Each row is a point on a landscape with many valleys, with its height.
From any point a ball rolls to the lowest of the 2 points nearest to it. It stops when none of these is lower. Distance is the straight distance between rows; heights are no part of it.
Z_971 (h 610): [ 29  32 -29 -26  15  23  15  43 -25 -26 -44   3  24  30  22  61  37  44
   9   2   6  17  -7  11   0  30   7]
Z_587 (h 619): [ -8 -36  30  18  18  -6  -2 -19  14  12  17  19  32 -25 -34  32  -1 -42
  -5  -2   5   7  21  -1 -21  -4 -12]
Z_380 (h 212): [-23  -2  -1  54 -62  23 -30 -31  20 -40 -12  39  18  15 -10  12   7 -16
  15 -42  46 -32  19 -47 -32 -29  39]
Z_918 (h 227): [ 19  45 -57 -16  32   2   8  -9 -11 -30 -50 -24  -9  -4  48   4  40 -62
 -20 -68  32 -71  33 -15  -1   7  22]
Z_592 (h 505): [-25   0  22  42  29  30 -10  11   6 -11 -44  43   1   0 -31  11  49 -47
  13 -33  29 -14 -24  -6  30  11   9]
Z_621 (h 135): [-83   2   8  46 -56  40  -4 -59  29   1   6  15 -10  -4 -21 -73 -12 -18
 -63 -15  25   3  -5  15 -11   0  -5]
Z_623 (h 574): [ -7  19 -56  -6  37  38  25 -23  62 -12 -31 -44  35  25  17  -7  30 -20
 -37 -35  25  45   1  36 -60  21  24]
Z_970 (h 542): [-64   1  -8  13  11   8  27  -2  27 -18 -18  -2  48  -6 -22 -32  14 -17
 -19 -18  29  28  10  41 -32  10 -42]
Z_122 (h 452): [-38 -31  20  14  54 -31 -42   3  27  22  52 -20 -29 -46   0 -48 -42   7
  12  18 -70  25  22 -13 -10  47  24]
Z_301 (h 237): [  7  20   9 -47  12 -12 -28  27 -36  -7  11   7 -14  21  14 -19 -31  39
  -7  20 -49  19  12 -13  41 -29  -9]
Z_999 (h 251): [-35   3  42  37   7 -13  27 -16 -24  38  24  30  17  16 -26  30  22  45
  54  71 -24  31 -54 -10   3 -11 -34]
Z_245 (h 356): [ 44 -29 -12 -20  52 -21  -5  31  -9 -19  -9   2  42 -14 -47  17  -5  20
  45  24 -24  30  15  -9   4 -10 -24]
Z_807 (h 577): [ -9  25 -57   7  -7  44   6 -35  24 -17 -26 -16  22   2  44 -21  -3  -3
 -48 -62  41  14  46   5 -66  18 -27]
Z_146 (h 222): [  7   5  65  14 -22  29  29 -27  -5 -14   1  57  20 -33  10  26 -12 -28
 -18  -4  -4  18  -5 -58 -13  -3 -22]
Z_426 (h 208): [ 48  12  22  -1  29 -29  42  15  -7   2  -4  -2  47  -1   1 -11  13  -4
  13  44 -31  47 -17 -14  32 -16 -45]
Z_525 (h 668): [ 50   2   7 -30  -7 -42   0 -30 -36  37  44   7 -28 -29  48  26 -14  31
  -9   8  -6 -26  14  22   4 -20  -8]
Z_909 (h 488): [ 25 -38   8   6  56 -11 -43   5  15 -29 -27  34  -2 -32 -84 -25  23 -54
  30 -34  -1 -11  10   0  27 -20  23]
Z_712 (h 426): [ 51   8 -43  -1 -13  61 -21   2 -10  -6 -40  -1 -34  -4  46  12   4  -8
 -42 -67  39 -33  23   4  -1  39  19]
Z_303 (h 444): [ 57 -29  -6  -4  66 -19  -3  -8  12 -49 -46  15  -7 -24 -67  -2  38 -69
  38 -37  -5 -16  18  14 -20 -17  58]
Z_84 (h 482): [-24 -22  10 -17   4 -42 -20  64  37   5  28 -31   3  12 -27 -32  -8  25
  30  13  -4  -5 -17   5   8 -12  59]
Z_297 (h 649): [-21 -27  54  15  18   0   8 -50   7  43  90  17  -6 -43  -9  15 -29 -17
  -2  27 -57  -5   1 -52 -21  21 -21]
Z_736 (h 386): [ 13  -2 -38  17 -45  57 -35 -10 -17   4 -22   2 -39  -6  46 -15 -28  -2
 -57 -50  50 -30  43   4 -10  17 -28]
Z_574 (h 560): [ 17  -5   7   2   6 -50  34  11  28 -36 -12 -10  14 -21 -35 -23  54 -27
  42 -29  19 -18 -37  11  28 -17  20]
Z_31 (h 385): [ 91 -43 -20  -9 -26  43 -10 -22  20  18  18 -47 -12 -15  25  -5 -27 -12
 -55 -32  26   8  47  21 -60   8  24]
Z_497 (h 677): [ 19 -17  39   0  18 -37  -6 -52 -31  54  67  24 -27 -48  22  25 -31  16
  -2  27 -40 -11   9 -13   0  -5 -30]
Z_613 (h 306): [ 13 -48  39  21  -2  14  13 -25  10 -14  10  38  -5 -25 -58  38  28 -24
  31 -20 -13  -1 -42 -35   6  12  52]
Z_878 (h 472): [-45  -4 -35 -25 -42 -23 -28  11  -6  -6  22  -8   5  -4   2  -2 -27  54
  -5 -15  34 -31  22  36 -25 -10 -13]
Z_34 (h 89): [-60   1  13  42 -71  25 -27 -34  39   4  29  16 -28  10   2 -69 -30  -8
 -36 -28  16 -12 -12 -39 -11   1  33]
Z_548 (h 628): [-19  12 -10   6 -10 -26  15 -19   8  14  -3  19  -6 -15  19   2  15  -9
  -7  -7  48 -34  -5  43   7   8 -37]
Z_344 (h 557): [-48   3 -18  22  33  24  -1  -5  52 -21 -32 -16  46  18 -16 -14  34 -38
 -13 -26  37  39   1  34 -40 -17  13]
Z_860 (h 590): [ -4   1 -37  -6 -19  33  54  -7  47  -7 -12 -38  37   8   4 -21   8   5
 -43 -18  25  53  -1  43 -53  48 -19]
Z_570 (h 601): [ 15 -23 -19  27 -34  28  52 -46  47  22   3 -46  25   0  32   4   2 -23
 -50 -21  31  44   9  43 -68  20  -9]
Z_185 (h 351): [ 61 -37  -9  -1  43 -45   6  43   1  -8 -12 -42  46  -4 -43  40  37 -28
  53  29 -16 -18  23  10 -17 -19  29]
Z_414 (h 346): [ 13 -11   1 -22  41 -19 -45  53 -29  -8  -4  11  16   2 -36 -13 -15  37
  29  28 -36  14   9 -13  39 -24 -14]
Z_365 (h 430): [ 95  12  11 -39  -6 -18  30   8 -39 -36 -25   9 -23   1  18  11  14  11
  -3   4 -45  -1 -17 -16  37  -7  45]
Z_806 (h 645): [ 31 -17  -8 -14   4 -38  12 -17  -6   7  17  11  -2 -35   4  19   0  12
   1 -16   5 -10  -2  21  20   5  -9]
Z_718 (h 604): [ 17  33  16 -14 -55  -4  20 -22 -34 -42 -17  28  -9  -3  41  21  -9  16
   2 -22   7  -3  -5 -38   8 -39  -9]
Z_663 (h 544): [ -1  -6  15 -15   8 -66  43  -1  45 -13  32 -26  23 -23 -13 -40   6  -2
  27  -3  -4  14 -32   2   7 -18  -1]
Z_434 (h 434): [  8   3  10  27  23 -31 -22  -3 -40  47  18  31 -27   5   4  -4   6  37
  25  39 -31   1 -43  -4  62   0  12]
Z_619 (h 257): [-12 -31  24  32 -43  39 -14 -39  15 -25   0  49  -2  -7 -36  30  11 -13
   6 -46  23   4 -27 -29 -17  -1  65]
Z_549 (h 184): [  8 -26  20  62  13 -14  38 -21  -9  41  13   6  18  -3 -35  42  27   5
  52  43 -19  19 -65 -18  28  22 -21]
Z_259 (h 571): [  2 -25   0 -14  54  35 -40  11  25 -43 -48  26  12   4 -57   4 -12 -41
   0 -31   6  26  29   8 -29 -26  41]
Z_782 (h 355): [-41  -4  40  36  42  -4  -8  -2  41  18  72   9  -4 -27 -27 -42  20 -14
  64  25 -54  13 -52 -56  12  25  20]
Z_51 (h 395): [-22  26   0 -11  29 -27 -13 -25 -60  12   2  37  24  15  -7  14  12  52
  29  37 -11  13   7  33   9 -41 -68]
Z_700 (h 522): [ 18   7 -66 -49   7  15 -23  -9  52 -40 -19 -34   4   7 -21 -35   2 -20
 -32 -49  32   2  28  48 -27  11  16]
Z_744 (h 726): [-53  25  -4  -8   5 -10 -32   7 -50  -1   2  11 -56  25  -8 -24  -4  16
  21  14 -20 -14 -18  -6  92 -35 -30]
Z_871 (h 563): [ -5   1  18  49 -20  15   6  37  27   6 -33 -10  42  35   7  17  36 -54
  -3  14  42 -17   2   5 -30  -6  65]
Z_312 (h 305): [-12   6  36  43  26 -24  -5   2   7  24  34  25  -4 -24 -36 -33  44  -5
  52  20 -21 -12 -71 -41  55  -1   8]
Z_308 (h 304): [ 44 -21 -10   9  42 -63 -16  22 -16   8  12 -18  49 -27 -40  10  28   5
  69  32 -15  -1  -1   5  17 -40 -11]
Z_82 (h 436): [ 30 -21   1  15  15 -19  43 -25 -13  57  36 -17 -17 -26  20  -7 -21  31
 -14  30 -42  32 -22   4  21  37 -44]
Z_652 (h 260): [-37  36  46   6 -45  -3 -34 -15 -17  23  39  28 -41   1  51  -8 -34  20
   1  27 -15 -36  -7 -45  -4 -21  25]
Z_976 (h 624): [-20 -10  11  54  31  34  48 -33  27  31 -21   7  28   6   8  49  36 -52
  -8  -4  28  20 -13  12 -43  30  -3]
Z_127 (h 580): [ 46  57 -28 -46  -7   1   7  16 -44 -18 -17  -7  10  62  16  28  44  42
   7  10 -14  14  -8  32  37  -7  -3]
Z_200 (h 647): [-31  12 -41  -4   8  15   8  10   6  11  -9 -13  42  11  28  34   1  22
 -14  -8  44   1  35  32 -71  30 -25]
Z_639 (h 611): [  4 -33  10  40 -20  23  55 -41  54  18   0 -28  17  10  -7  26  17 -45
 -25  -3  14  40 -27  25 -34  20  13]
Z_225 (h 532): [-21  82 -69 -29 -18  27   9  -5 -26 -24 -29 -41 -16  30  69   8   9 -26
 -13   8  42 -30  43  -9   1 -10 -76]
Z_564 (h 556): [-54  45  31 -12  -5 -18  16 -42 -32  15  31  12 -31 -29  40 -57 -36  31
 -33  22 -37  -5  10  -3   9 -13 -66]
Z_790 (h 339): [  4   9 -17  -7 -41  46  -8  51  19 -35 -37 -16  31  36  14 -21 -34  -7
 -37  -5  17  20  32 -24 -21   7  -1]
Z_364 (h 82): [  0   3  12 -47 -20   3 -21  27  -6 -25   4   1 -28  -9  15 -32 -59  16
 -24 -14 -26  -2  20 -35  21 -18   1]
Z_293 (h 458): [ -1  23   1 -20   9 -14  -7 -28 -49  -3   1  42   8 -25  28  42  -8  27
  -5   4   9  -8  35  22 -14 -21 -76]
Z_165 (h 676): [ -6  39 -47 -43 -30  -9 -16  -1 -43  -8   3 -21 -54  22  33   1   3  -6
 -12   7  13 -41  17  20  70 -28 -39]
Z_902 (h 231): [-21  24 -14  19 -24  17 -25  14 -22  15 -45  17 -52  15  20   8   9 -44
 -13   7  52 -76   3  10  53   9 -12]
Z_15 (h 534): [ 83  26 -27 -57 -38  -5  24   6  -7 -14  19 -36  -6   8  35  27  15  57
 -13   3  -1  10  -9  24 -12  18  13]
Z_278 (h 576): [ 25 -22  26  40  -5  -8  34  38   2   0 -31  -4  22  10 -13  32  58 -39
  17  19  13 -20 -25   7   0  14  64]
Z_559 (h 284): [-40  17 -13   8 -70  12 -25   7 -19   3 -12   0 -70  19  22 -12 -26 -22
  -9   6  37 -57  -6 -23  58 -16   3]
Z_393 (h 495): [  4 -75  31  18  32   3  -3 -14  40  27  34 -44  17   4 -69   8 -49 -38
   1  32 -64  27  11 -14 -28  -2   0]
Z_111 (h 466): [-43   6 -59  34 -66  41 -32  10   1  -2 -44   1 -27  47  26   1 -14  19
 -15 -25  70 -35  17   8  -7  19  -6]
Z_586 (h 575): [-24  42  12 -12 -38  -2  31 -10 -28 -12 -11  24 -15  17  29   0   0  34
   3   2   8   8 -34   5  25 -21 -33]
Z_901 (h 416): [-11 -52  15  11   2   2  -1  45  -6  33  14 -14  27  17 -28  58 -21  30
  15  52 -23  21   1   4 -13  14   8]
Z_904 (h 507): [-18  -2  24  15  27 -33 -27 -12 -16  30  50  15 -48  -2  27  16   0  50
  50  19 -62  19 -34 -15  20  11  50]
Z_61 (h 273): [ 25  25  21 -11 -36 -17  30 -14 -39  49  23  -4 -20  46  56  31  -5  54
   1  41  -9  10 -18  19 -17 -23  26]
Z_247 (h 171): [ -6  21   7  36 -69  -3   0   5  -1 -33 -28  19   7  19  21  10  11 -20
  10 -13  42 -48  -2 -38  -4 -25  37]
Z_722 (h 530): [-44   0  -1  -9  -5 -26  34  22  36 -31  -3 -15  32  -4 -27 -46  13   4
  12 -18  22  20 -24  20   7  -8 -34]
Z_319 (h 516): [-13   6 -31 -26  18 -32 -17  33 -22  27  33 -23  16  21  -9 -23 -10  79
   3  50 -31  18   1  37  17   4 -20]
Z_788 (h 417): [-45  43  19  -4  33 -39 -36 -27 -58  40  28  14 -18  59   8 -43  -2  44
  40  28 -46  16  -6  14  25 -46 -17]
Z_834 (h 407): [-63 -54  32  20   2  21 -27 -14  34  20  65  16  -2  -8 -75   9   5   6
  28  -1 -22   4 -36 -17 -18   9  50]
Z_883 (h 657): [-53  10 -19  10 -29  14  18 -38  -3   4  -7   4  28 -20  24  -5 -21  18
 -31 -15  45 -10  44  35 -73  14 -58]
Z_125 (h 166): [-50  -2  44  20 -12   8 -27  -4  -5  47  38  41 -43 -12   3 -24 -22  13
 -20  28  -7 -32 -20 -18  15  22   2]
Z_27 (h 467): [ 23  -3  -1 -33 -34  47   2  23 -38   5  11  -5 -22 -11  29  -5 -40  77
 -54  -2 -14  26  16   1 -13  27 -28]
Z_118 (h 293): [ 11 -13 -17  -6 -20  39 -33   5  18 -39 -39   6   7   4   3 -10 -28 -23
 -34 -43  26   7  41 -10 -25  -7  20]
Z_599 (h 465): [ 39  46 -69  -6 -28  46 -17  13 -30 -19 -46 -32 -43  16  65  21  16 -22
 -25 -36  43 -60  36 -20  21  26   0]
Z_853 (h 110): [  2  43 -11   8 -30  -1  15  32 -14 -13 -45   6  15  27  42  26  24  -6
   3   7  34 -35  -1   8   2 -10   5]
Z_925 (h 449): [ 29 -35  23  -4   6  10  38  12  -5  20  13 -22  37  -6   4  56 -35  -5
 -20  38 -34  39  26  -9 -38  14 -44]
Z_594 (h 215): [ 10 -18  22 -25 -17  31 -23  -1  10 -35 -18  25 -22 -22 -15 -32 -57 -33
 -43 -44  -2   7  24 -37  12 -13  -2]
Z_710 (h 272): [ 36  17 -28  -4  50  -2  16 -27  26 -12 -34 -16  16  -9  36  -1  35 -72
 -33 -55  28 -29  33  18 -22   3  23]
Z_151 (h 358): [-17  35  33 -23 -11 -36  -5 -12 -51  20  22  20  -9  55  16  13   2  47
  26  26 -23   1 -11  14   7 -55  14]
Z_62 (h 545): [ 59  20 -44 -70  31  32  -9   7   4 -63 -39  11 -18 -18 -17  15 -10  14
  -7 -55   4   4  19  -4  -9  38 -14]
Z_538 (h 550): [-27   4  19  53 -52  34 -15  43  21  23 -21   9  27  45  11  -8 -12 -29
 -32  32  45 -11  13  -9 -24  -5  22]
Z_452 (h 552): [ -1  70 -36 -42   4  23   0  23 -30 -32 -27 -19  24  23  47  22   6   0
 -22   5   7  -5  40  -2   4  -5 -65]
Z_771 (h 627): [-25  46  -5 -14 -44 -43  -2 -24  -5  18  -3  -9 -44   9  43 -21   0 -15
   3  34  46 -80  -4  33  26 -37 -33]
Z_608 (h 428): [ -2 -55  20   8  41 -15  15 -40  36  23  48 -29 -34 -41 -21 -28 -49  -6
   9  -3 -72  36 -10 -27 -19  42   1]
Z_893 (h 528): [-51 -13  40  48  -7  56   9  11  15   0 -28  51  21  10 -33  10  22 -22
  -8  -4  23  31 -33 -12  -2  27   0]
Z_388 (h 363): [ 43  23  25 -23  -2 -37  30  19  -8 -43 -15   0  -9  -5   7 -25  15 -17
  14  -1 -27  -6 -26 -26  58 -35  18]
Z_799 (h 572): [-11 -10 -10  16  24 -19  21 -12  52 -27 -21 -21  30  -1 -31  -3  62 -46
  25 -39  41   5 -18  41 -18 -17  37]
Z_660 (h 418): [-42  36 -25 -29 -58 -32  -6  18  -9 -35   7 -31  -8  29  24 -17 -11  22
  21   1  26 -27   0  -1  20 -55  -2]
Z_803 (h 419): [ 60 -31 -13   6   2  52 -13  -5  -9  35  -1 -14   4 -12  45  57 -15 -13
 -45 -23  23  -3  60   7 -67  27  13]
Z_535 (h 515): [-45 -26 -19  30  22  40 -27  33   2  27 -32  15  13  20 -23  24  12   8
 -25  -4  32   8   8  48 -10  44   5]
Z_250 (h 179): [-17  29  42  12 -48 -25  -7 -25  19   8  66  -4 -24 -20  73 -23 -40  16
   7   5 -17 -10   2 -58 -46 -14  36]
Z_295 (h 263): [-24 -28  37  25   0  32 -17  -1 -13  21   5  60 -25 -22 -29  -3 -12   2
 -29  -6  -4   1 -25 -18  37  38  -6]
Z_355 (h 648): [-36  52  25  -5  -4 -57 -18 -13  -3  34  35  -5 -45  21  43 -47   1  -8
  17  54  -5 -60 -17  12  35 -41  -4]
Z_765 (h 176): [ -4  18 -30  15  -5  17  -6  10  -6 -26 -54   4 -21   5  22   9  30 -58
  -9 -50  44 -55   6   4  35  11  23]
Z_475 (h 369): [ 24 -18  40  11  29  38  20  24  24 -30 -43  10  52   5 -16  24  -3 -67
  -4   0  -2  40  23 -37 -47 -15  25]
Z_70 (h 475): [-16 -51  42   0  47 -17 -30  13  45  23  50 -19   3 -15 -50 -45 -45 -28
   2  28 -54  23  18 -27 -22  -2  38]
Z_617 (h 324): [ -9   4  50  26  46  31  15  38  16 -29 -46  26  49 -10 -35  14  37 -54
  27 -13   5  30  -1 -43 -12 -18 -10]
Z_189 (h 623): [-52  63  42   9  14 -51 -10 -30  20  34  57  -3 -44  -6  73 -56   3   1
  26  53 -35 -15 -14   7  -7   1  -9]
Z_561 (h 427): [-50 -50  13   1 -20 -10 -10 -36  35   9  55   2 -15 -22 -35  -5 -24  19
   5 -30  -6  10 -19  -5 -34   4  46]
Z_968 (h 387): [ 28 -53  14   1   8  -4   5  40  14   3  -2 -23  33  13 -33  54  -1 -16
  22  21  -8   5  15   4 -25  -2  39]
Z_422 (h 148): [-33 -27 -11  -2 -47   9 -44 -12  37 -23   8  -3 -28   6 -21 -60 -46   1
 -28 -47  11  -2   8 -12  -6 -18  57]
Z_43 (h 561): [ 76   4 -16 -12 -22   6  23  17 -10  16  -4 -19   2 -10  45  33  11   1
 -28   1  21 -21  17  22 -14  27  12]
Z_516 (h 245): [ 13  -2  -1  52  28 -36   5  -4 -12  25  -6  19  26 -27 -35  -3  51   1
  56  25  10  -1 -50   4  41  -4 -27]
Z_239 (h 193): [  1  24  39  -3 -20 -48  35 -41 -24  26  51 -13 -21  34  56  29   9  38
  37  28 -45  17 -31  -8 -23 -29  59]
Z_173 (h 450): [ 42 -31  26  18 -24  34  25 -14 -14  28   4   6  12 -23  36  65 -30 -11
 -33   2   5  14  31 -18 -55  14 -18]
Z_264 (h 632): [ 30   3 -47 -37  37  12 -15  31  15 -16 -18 -14  14 -10 -29 -42  -4   0
 -30  -5  -3   7  24  25  25  50 -48]
Z_480 (h 345): [ 65 -47  -3 -23  18 -20  36   6   8  -1   1 -17 -26 -11 -29  26 -19  20
  34   5 -41  18 -27  -9  10  23  46]
Z_359 (h 275): [ 51  15  11  30  33 -46  20 -12 -40  46  17 -14  43  22   1 -14  15   6
  42  68 -48  48 -34 -13  36 -33 -14]
Z_16 (h 451): [-62 -18   3 -23 -31 -35 -19 -14  -4  -5  48   8 -12 -27  -3  -7 -37  64
  11 -25   3  -5   1   0 -30 -10   8]
Z_932 (h 514): [ 22 -59 -13  19  44  11  19  13  34  20  -3 -48  47  14 -56   2 -24 -29
  -2  37 -37  49  11  17 -19  27 -32]
Z_489 (h 494): [ 75  29 -25 -66  -3  13   5  24 -22 -64 -36   8 -16   5   4  26   2  32
   5 -25 -15   4   3 -11  17   7  11]
Z_77 (h 503): [ 24  85 -71 -36 -31   8  11  -7 -38 -40 -31 -45 -26  35  71  27  42 -18
  -1  -9  32 -44  26  -2  24 -10 -24]
Z_914 (h 486): [  6 -13 -26  11  22 -39 -22  16 -20  50  15   4  -3  -8 -12 -20  -4  41
   6  36  -3  -7 -16  30  50  20 -18]
Z_265 (h 529): [ -8 -45  11 -11  33  22 -37  13  28 -27 -24  31 -19  -7 -85 -38 -19 -23
   0 -28  -4  21  -2   8  18  -3  29]
Z_533 (h 312): [  7   8  -3  32  21  18 -10 -60  26  10 -14  12  10 -19  35  -1  20 -81
 -57 -37  34  -8  32  23 -31 -20  13]
Z_546 (h 188): [  3  58  -4  -1  36  12  25  58 -28 -29 -67  -7  29  30  41  27  51 -32
  20   0  12 -27   4 -26  13 -13   3]
Z_476 (h 352): [ 53 -19  -7   4  -5  25 -10 -38  34  23   5 -23  -7 -25  25 -29  -9 -54
 -80 -26  25   7  42  43 -28  -8   8]
Z_231 (h 592): [ 19   5  31  26 -12 -41  38  25 -25  -4  -9   2  15  12 -10  32  73   6
  54  37  -7 -19 -44   9  16 -26  41]
Z_783 (h 633): [ -8 -34  48  35  11  15  17 -50  25  28  57  27  23 -27 -46  12  10 -56
   2  14 -18   2 -16 -30  -6   6 -14]
Z_35 (h 415): [ -2   8 -30  -2  47   8 -40  56 -40 -23 -46  16  15   5 -36   5  28  22
  48   2  -5   7   1  -1  58 -17 -40]
Z_523 (h 396): [ 34 -47  28  34  64   6 -11  -8  10 -20 -27   3  19 -18 -68  46  57 -77
  45 -12 -20  -4  14 -17 -32 -22  52]
Z_654 (h 587): [ 70  16  -9   1   7 -21  18  10 -34  50   0  -6   7  12  41  42  26   7
 -10  59  -2 -22  10  39  13   7 -12]
Z_884 (h 609): [ 36  42 -16 -18 -17 -38   4 -13 -17  37  -6  -3 -15  11  60  12  19   5
 -10  44  37 -61  14  65   3 -14 -35]
Z_634 (h 441): [-30 -19  52  23 -31   4   4  27   5  25  30   7  28  17 -15  42 -11  11
  14  51   1   1 -14 -24 -32  -9  25]
Z_668 (h 105): [ 39  -2  63 -12  13 -15  41 -11  -8  -8  13  25  23 -30   8  15 -17 -11
  -2  25 -47  37  -6 -53   9 -22 -25]
Z_520 (h 409): [  4 -35  25 -17  -9  37  20 -20 -23   3  10  22 -25 -53   0 -16 -52  44
 -49 -31 -28  36  10 -15 -15  35 -30]
Z_12 (h 506): [ 35 -12  -4 -42 -16   0  18  17 -10  10  25 -17  -2  -2  16  21 -28  65
 -13  15 -27  31  -6   5 -10  18   1]
Z_451 (h 535): [-59 -22  17  43 -11  46 -26  30   2  30 -19  17  35  25 -19  19 -10 -12
 -31  32  32   7  27  14 -49  12   3]
Z_605 (h 377): [-10  41 -35 -29 -53  38  10  44  -6 -73 -42 -26  18  43  21  -3 -24  12
   0  -4   7  26  17 -45   8 -15 -27]
Z_217 (h 631): [  5  24 -45 -27  39  25  -6  43  -3   0 -24 -23  41  23  23  61  21  29
  -6  -7  24  -6  24  10 -45  40  10]
Z_241 (h 531): [-15 -34  -2  39  40  23  25   7  27  26 -15  -8  43   0 -44 -27   8 -29
 -29  23  -6  52   1  30   2  42 -30]
Z_421 (h 349): [ 35 -49   0 -35   8  17  18 -16  12  -7   7  11 -54 -38 -28 -15 -50  30
 -13 -42 -23  37 -17  -3  -5  42   9]
Z_896 (h 276): [ 17 -11 -31 -25 -67 -23 -27  17  -5 -38  -4  -8 -25   5  11   4 -17  37
  11 -38  20 -48   0 -11   4 -15  73]
Z_384 (h 445): [-41  16 -57   5 -76   7 -16  12  -3 -42 -26 -19 -13  35  23  -1 -18   8
  12 -23  49 -28  28 -24   7 -21 -14]
Z_843 (h 547): [ -1  46 -37 -50 -11   4 -19  17 -46   2  11 -16  -8  54   7  -5   7  83
 -14  18 -23  24  -5  41  37   6 -31]
Z_163 (h 489): [-31 -46   1  52  37 -28  -8 -10  10  51  41 -24   9 -19 -50 -27 -11  19
  45  37 -41  25 -51 -18  15  31  -4]
Z_340 (h 602): [-11 -46  20  12  37  32 -33 -33  29 -12  -6  16  22 -14 -55  30   9 -49
  -8 -12   0  34  19  12 -36 -24  35]
Z_946 (h 380): [  4  37 -26 -64  -9 -49 -11  21 -19 -40  16 -24  11  26   2  -8  10  31
  24   2 -10 -14  12  21  31 -60  -9]
Z_78 (h 594): [-86  62  34   1   7 -29  -8 -51 -23  29  34   7 -53  -5  52 -62 -19  44
  10  47 -44  -9  -2  17 -11   3 -34]
Z_855 (h 698): [-23  51 -22 -48 -16 -18 -12   6 -46  -4  13 -35 -47  63  21 -29  -2   7
   9  12 -25  -2  -1   6  77 -50 -11]
Z_352 (h 654): [ 28  22 -44 -52   2   0 -23  28 -13 -20  -6 -20 -26  -3   7 -18  -7  -2
 -29 -11  -3 -28  27  16  58  11 -44]
Z_369 (h 518): [-46  -8 -30 -13 -14 -23  22   1  34   0  17 -31   7 -12 -12 -71  -3  20
 -30 -17  19   2 -12  51   8  26 -21]
Z_86 (h 521): [-45  -3  24   7   3 -36  23 -25   2  25  43   9   3 -35  -1 -34 -22  22
 -11  21 -20   5  -9   1  -3   8 -36]
Z_423 (h 262): [-24  32  20   6  37  22   1  64 -10 -50 -66   4  25   6  -8  17  42 -39
  44 -24   7  -3   9 -44  12 -42 -17]
Z_978 (h 353): [ 44 -10  18  37  36 -38 -14   1 -45  37  15   5  10  -2 -23   8  24  14
  61  52 -48  16 -47 -31  47 -26  27]
Z_622 (h 510): [  0  45 -26 -28   4  30  -6 -14 -49  -9 -22  16 -10 -12  57  24 -14  12
 -38 -11  15 -18  50  10  -9  -1 -89]
Z_655 (h 328): [ 29   6 -13 -42 -27 -33 -24  24 -32 -40  -6  -2  -3  -4  14  24  -2  14
  10 -14   6 -41  28   3  13 -39  30]
Z_339 (h 300): [ 21   7  18 -23 -13   3   4  24  13 -61 -38  10  -7  -4 -12 -21 -11 -48
   0 -28   2 -12   4 -35  30 -26  13]
Z_222 (h 504): [-58 -31  19  27  11 -37   6 -14  22  33  57  -3  21 -23 -50 -16   8  16
  30  22  -5   2 -22   9 -11   3 -20]
Z_354 (h 548): [-24 -12  -4  23  38  53   4  17  24  -8 -56  15  15   7 -26 -35  14 -40
 -43 -17   5  42  -1  22  19  36 -21]
Z_642 (h 490): [-33 -17 -29  11 -30  33 -36  33  -6   2 -34  18 -17  21  -8  20  -5  24
 -13 -33  44 -26  -4  26  22  32  24]
Z_734 (h 218): [ 20 -33 -12 -33 -18 -11 -23   9  23 -17   3  -1 -37 -13 -20 -20 -30   8
  -7 -46  12 -19  -5   4  10   4  60]
Z_385 (h 463): [-56   7  40   2 -26 -14 -11  56  13  -1  25  -9   5  22   0 -11 -13  41
  24  29 -12   9 -28 -30  -8 -25  50]
Z_967 (h 412): [ 20  -4   9  -8  39  24  34  21   0  -8 -29  -1  53  -4  18  54  -3 -19
  -9  -1  -4  35  29 -21 -50  17 -19]
Z_648 (h 97): [ 14  33  50   1 -47 -36  33 -55 -12  -2  49  14 -23 -15  61  17  -1  17
  21   3 -28  -7 -32 -53 -19 -28  51]
Z_650 (h 383): [-46 -22  51  13   9   1  -8   0  44  14  75  -3  -9 -12 -12  -2  -9 -11
  38  15 -46   7 -27 -51 -26  16  59]
Z_307 (h 354): [ 35 -57  46  40  24   2  -4   3  -5   4   9  14  16 -18 -74  51  45 -49
  43  18 -29 -22 -15 -34   4  -2  45]
Z_346 (h 502): [  3 -18 -27 -30   9 -26  -2  41  40   3  11 -29  -5   6 -29 -59  -7  20
  -5  -1   2   3 -19  28  33  24  18]
Z_243 (h 326): [-38  31  31  19  25 -39 -14 -47 -46  41  24  33  11  25 -25 -18  24  47
  65  61 -23  16 -30   9   2 -50 -50]
Z_409 (h 553): [ 17  26 -68 -33  15  68 -22 -29  30 -40 -30 -31 -10  -4  11 -40  -6 -10
 -67 -67  26  19  44  25 -46  28 -20]
Z_868 (h 643): [-27  31 -24 -13  -2 -11  22 -36 -10  22 -13   7   0 -21  38  -5   3  15
 -21  13  44 -36  25  56 -36  15 -88]
Z_600 (h 496): [ -9   8 -69 -45 -29 -12 -29  11  20 -24  10 -33   4   2   1 -16  -4  19
 -17 -39  44 -36  32  48  -5  14 -13]
Z_260 (h 283): [ 54 -49  12 -23  -1  -7  28 -27  33 -16  -2   5 -38 -26 -38  -2 -21 -20
   6 -33 -11   8 -19  -3  -4  13  61]
Z_162 (h 464): [  5 -15  -6   2  26  12 -18  36 -10 -16 -39  33  -1  -5 -34   7   8   3
  10 -18   2   4 -12   0  51  17 -10]
Z_653 (h 338): [-17  11 -21  -2 -63  19 -20  -3 -27  19   2  -1 -62  -5  42 -20 -38  30
 -36 -13  33 -42  10   9  18   1 -26]
Z_743 (h 397): [ 36 -51   9   5   9 -24  47 -39  21  30  35 -27 -28 -27  -8  21 -29  11
  16  -6 -51  18 -35 -17  11  34  -5]
Z_316 (h 597): [ 61   2 -54 -48  73  24 -16  -2  22 -38 -36  14 -11 -16 -52 -28 -12 -16
 -11 -36  -1  17  26  23   1  48 -28]
Z_716 (h 469): [ 34 -36 -25  45  36 -35   3 -21   3  67  26 -33  -8 -32  -5 -29 -27   5
  19  37 -43  22 -53 -14  44  49  -6]
Z_321 (h 551): [-42  20  38  23 -31  22  35  13  -5 -16 -15  39   1  10  -6  -5  14  14
   6   6   7  18 -59 -22  29   7 -24]

Call two points neighbours if one is among the 2 nearest of the other. Go from one point of each pair to the other, from neighbour to neighbour, staying as low as possible. Name the highest point that can't be avoided.
Z_743, Z_364 -> Z_384
Z_548, Z_765 -> Z_883
Z_549, Z_648 -> Z_788
Z_668, Z_648 -> Z_904
Z_125, Z_648 -> Z_652
Z_765, Z_853 -> Z_173
Z_364, Z_308 -> Z_245

Where does a ball stop that starts at each point below?
Z_165 -> Z_364
Z_200 -> Z_668
Z_497 -> Z_853
Z_700 -> Z_549
